Points, in no order, along strands that fork and pass close to each other.
In the rows, zero is written as 128.
Two points are linked if the straight distance between their rows is under 101. Some points are linked to none.
vapo: [119 131  80 133 126  54 137 105  92 141 117 110 177 119  93 149 141  63
 104 149  85]
zep: [183 119 133 172 136 175 153  84  79 140  92 145 124 150 115 116  97 120
 113 104 213]
Fekug: [101 135 135 104  91 158 146 136 193 135 166 151 158 118 127 180 160  56
 118 107 102]
bevov: [162 120 134 150 111 184 102 166 141 194  97 140 153 133 150 119 146 108
 101  85 149]
tasof: [121 112 111 108 143  97 155 125 111 115 135 120 140 120 127 143 120 111
 145 163 105]
muto: [134 150 163 138 129  93 132 111 100  59 107 149  87 117 119 155 121  79
 108 101 114]
Dusa: [ 94 129 178 121 113 127  83 159 175 107 132 132 145 133 120 121 126 136
 119 111 101]
zepam: [ 92 128 155  76 133 161 108 127 171 131 150 131  99  95 117 112 169 163
 145  95  77]
fone: [158 118  77  74 168  85 163 125 109 124 118 121  97 157 125 116 123 193
 130 173  89]
vegik: [166 167 142 109 119 121 111 159 182 102 129 145  83 176 142 123 126 130
  66  89  95]
Nis: [105 114  74 118 126  73 126 127 123 153 129 123 173 146 113 142 152  65
 116 144  71]
sug: [128 134 146 195 136 112 125 124  57 123  99 131 161  89 140 111 142 134
 161 123 189]
sok: [134 121 135 148 143 101  67 148  92 153  62 135 161 112 133  85 174 153
 127  77 111]
botut: [129 117  96 147 137 118 138  97  93 189 125  89 167  75  75 114 169 134
 110 108 116]
rap: [144 133  94 156 128  57 138 104  66 129  94  92 185 105  80 136 126  79
 108 155 122]
Bur: [152 151 116 194 120  93 147 105  69 120 120 107 150  78 121 141 158 104
  76  93 171]
Namu: [ 80  97 150 128 132 106  69 177 179 127 139 128 161 158 135 102 123 150
 131 133  80]
Nub: [113 137 177 140 109  90  94 138 161  72 114 116 116 129 100 130  71 133
 136 143 142]
repu: [118 121 149 146 111 144 144 138 142 108 141 103 138 120 119 124  73 122
 147 186 156]
Pekof: [170 120 138 130 126 193 141 114 142 129 139 136  88 149 138 119  93 137
 111 118 190]
zite: [110 138 128 116 125  90 150 119 114  79 135 145 116 117 139 161 138  86
 138 133 106]
beto: [119 142 159 120 136 158 108  84 102 141 119 134 113  81  92 123 179 127
 155  58 126]
negi: [126 140 172 113 113 201 126 120 178 165 120 122 128 103  82 118 147  89
 116  85 124]
soded: [199 147 138 117 122 165 138 151 177 135 122 136  80 172 133 119 115 130
  60  93 143]
rova: [139 128 146 163 154 108 137  91  55  95 106 137 124  96 107 115 118 131
 167 129 170]
vopuf: [113 131 140 136 106  97  88 160 138  69 155 135 132 166 174 131  86 190
 155 178 148]
luvi: [180 139 147 121 113 197 156 129 190 135 136 127  88 143 119 143 108 101
  78 102 171]
Dos: [120 118 116 125 133 150 152 100 112 135 162  93  95 152 117  99  75 211
 180 196 175]
Zatis: [173 143  97 149 121 124 137 131  68 141 108 140 122 140 186 143 137 110
 103 108 178]
Zege: [104 138 110 107  95 136 155 153 205 130 188 111 149 146 117 162 108 140
 159 189  98]
fuf: [ 74 154 166 100 138 174 117  90 169 127 154 100  71  97 106 109 132 185
 158 116 108]
Liv: [112 115 138 149 154 172 172  70  74 177 110 126 144 146  98  87  80 153
 143 138 181]
Vid: [139 123 136 110 119 155 119 159 129 103 145 171 116 134 212 159 142 122
 120 107 151]
fere: [131 122 151 151 122  94 113 136 132 115  75 113 166 125  84 118 110  66
 112 120  99]
Kem: [142 118  86  79 163  48 159 114  98 101 111 129  96 137 119 123 142 170
 125 156  61]
Gubaf: [ 66 114 145 119 114 115 136 140 130  83 185 135 145 117 157 161 108 134
 184 182 127]
bevaz: [163 113 105  92 146 117 152 121 149 156 101 109 103 148  80 105 126 136
  99 130  79]
Niv: [143 103  91  78 143 132 171 115 139 181 123 104 131 123  76 122 141 111
 120 140  79]
Sozu: [145 123  98 103 158  65 136 100  70 104 106 132  91 125 130 127 162 134
 136 136  82]
Tor: [169 115 115 145 151 144 150  72  86 136  88 148 110 144  99 113 118 129
 109  90 176]
dup: [145 120  70 117 123 113 139 112  83 175 146 118 159  99 124 146 170 131
 115 118 133]
tiz: [113 131 169 154 122 116 125 142 146 110 110 107 165 121  97 120  72  97
 131 161 132]
Zelaz: [130 129 115 114 155  56 156  70  68  66 101 126  85  93 113 156 145 112
 142 141 114]
Gotik: [129 155 177 118 101 123  77 159 199  97 131 139 101 152 130 120 129 140
  92  95 105]
vela: [ 63 158 134 104 134 164 133  69 152 132 158  82  77 107  90  94 122 191
 172 158 129]
fim: [164 106 118 138 159 122 114  97  80 136  80 127 116 128 104  89 144 145
 119 100 140]
togep: [ 89 153 188 143 146 178 116  80 122 133 115 138 109 105  92  92 146 133
 150  60 150]
zizov: [134 138 147 100 119 151 153 135 141  72 184 168  88 118 194 174 142 140
 143 123 152]
tufef: [ 98 104  95 141 137  83  97 157 145 151 135 142 176 171 143 128 138  67
 112 144  82]
let: [131 145  84  59 155 130 187 111 168 119 169 123  87 120 122 157 155 197
 160 142  88]
Pupus: [ 92 119 136 141  89 167  84 156 131 164 157 147 174  98 177 157 174 112
 146  85 135]
guta: [191 128 106 175 137 144 146 132  72 143  85 140 132 155 160 133 101 109
  99 135 203]
Supo: [126 118 119  78 147 142 155 120 126 118 154 130  81 111 137 132 147 169
 153 140 105]
gatib: [180 133 112 102 126 129 119 140 137 105 140 124  82 174 144 112 108 214
 146 157 158]
liper: [107 134 144 136 146  88 145  66  66  73 109 120 115  76  96 146 125 106
 175 138 144]
sufot: [ 93 122 113 116 105 111 152 159 183  91 204 133 144 143 150 170  99 122
 157 196 124]
peka: [129 135 144 160 139  66  91 148 134 108  83 140 139 168 123 106  98  70
  82 110  83]
Lodom: [128 120  80 100 134 133 155  85 125 196 125  91 144 102  56 131 162  98
 127 120  97]
pav: [115 135 144  95 122 163 155 135 155  96 187 144 100 112 160 159 138 165
 153 145 143]
nutiz: [103 121 109 115 102 170 136 192 200 148 188 150 155 160 166 167 135 115
 126 139 102]
Mari: [110 145 151 130 111  92  96 152 163  64 155 146 110 164 178 141 101 158
 123 140 142]
rov: [147  96 101 138 156 131 168  74  67 158 106 115 130 126  94 100  83 129
 145 165 169]
fori: [162 129 119 101 146  80 117 145 123 121  91 128 104 155 104  89 121 133
  88 133  82]
Feraz: [ 90 109 119 123 128 131  99 181 187 133 169 166 140 156 196 139 155 127
 116 125  89]
Fet: [104 136 177 157 117  69  62 159 166  56 125 137 126 161 136 118  93 144
 125 137 129]
piv: [101 149 182 125 138 201 129  87 164 149 120 122  93 103  70  97 133 120
 129  73 122]
muzev: [154 141 122 154 112 140 110 146  86 114 124 175 120 122 225 169 152 108
 112 108 181]
zaras: [148 100  86 115 160 113 188  90  76 127 118 111 132 130 105 133 114 120
 147 181 139]
pul: [ 97 113 149 131 118  99 125 153 113  65 157 128 133 122 173 137  77 164
 171 195 161]
Burus: [100 121 132 167 138 205 142 107  79 182 125 122 165 133 128  69 116 137
 169 144 172]
mot: [170 167 101 175 129  77 143  87  63 103 116 115 112  97 115 154 156  89
  78  96 133]
gora: [148 132 138 104 110 166 139 116 176 154 111 123 121 120  84 149 153  66
  90  85 121]
per: [164 164 136 167 111  94 144  90  88  77 102 138  99 115 122 155 116  57
  95 101 131]
lem: [120 166  97  61 120 116 154 112 204 109 157 111 102 130 108 168 132 188
 172 145  90]
fot: [135 118 123 136 150  47  84 162 140 120  85 131 130 179 107  86 103 110
  86 131  56]
selol: [119 118 118 125  84 172 148 189 207 158 185 116 153 163 134 139 100 136
 144 173 110]
gipu: [103 141 130 168 103 133 102 159 116 152 144 142 181 100 180 157 173 101
 108  87 159]
muf: [138 119 119 155 108 201 120 159 120 209 119 120 170 130 152 118 133 121
 129 131 169]
fefa: [105 115 132 162 124 211 135 151  99 179 142 111 150 138 154  84  87 154
 169 176 167]
gobob: [138 116 125 143 130 156  71 168 121 186  71 140 160 130 159 103 149 141
 114  86 124]
dufa: [ 97 135 120 114 144 127 152  91 141 118 159  96  78 124 101 113  91 194
 183 183 156]
Vurif: [143 108 113 123 145  95  88 135  80 151  79 126 144 124 120 106 168 148
 119 103  95]
tunam: [158 153 119 210 117 112 123 129  82 125 102 136 165  84 145 135 140 121
 101  92 191]
fav: [163 127 112  95 151  97 142 120 132 104 119 116  80 153 115 117 104 192
 125 158 129]
punar: [153 119 150 141 133 160 141 134 145 119 131 115 118 136 120 118  86 132
 128 147 181]
kofu: [126  99 117 153 115 191 126 170  99 194 127 125 159 135 174 119 109 136
 157 167 165]
tapu: [102 124 155 120  90 184 108 162 174 150 159 144 169 115 145 150 157  85
 125  96 117]
nit: [148 123 140 129 137 135  98 169 123 117  94 142 121 158 161 112 109 137
 104 124 128]
Zot: [126 129 106 153 104 141 136 126  97 173 139 113 187  82 149 148 164 107
 115 113 163]
Zetus: [ 84 105 100 122 146  85 104 158 161 122 163 154 147 163 175 141 161  98
 142 141  83]
kalas: [114 118 148  85 140 147 106 112 127 152 134 136 111  97 108 107 196 148
 150  80  77]
Lizev: [ 88 102 157 141 121 122  56 203 153 145 122 132 155 148 167  96 113 186
 144 137 101]
kur: [118 145 137  97 103 144 161 116 204 124 141 132 128 107 101 175 131  63
 108 104  95]

A fork is a point with three links, a tip a point with one. Leave the first point through the second and follow the links. Name the first fork or tip that comes.
fim / Tor: lem
Pupus / gipu: tiz
tiz / Nub: rap
gora / negi: Dos
Pekof / luvi: Lizev
per / mot: gatib
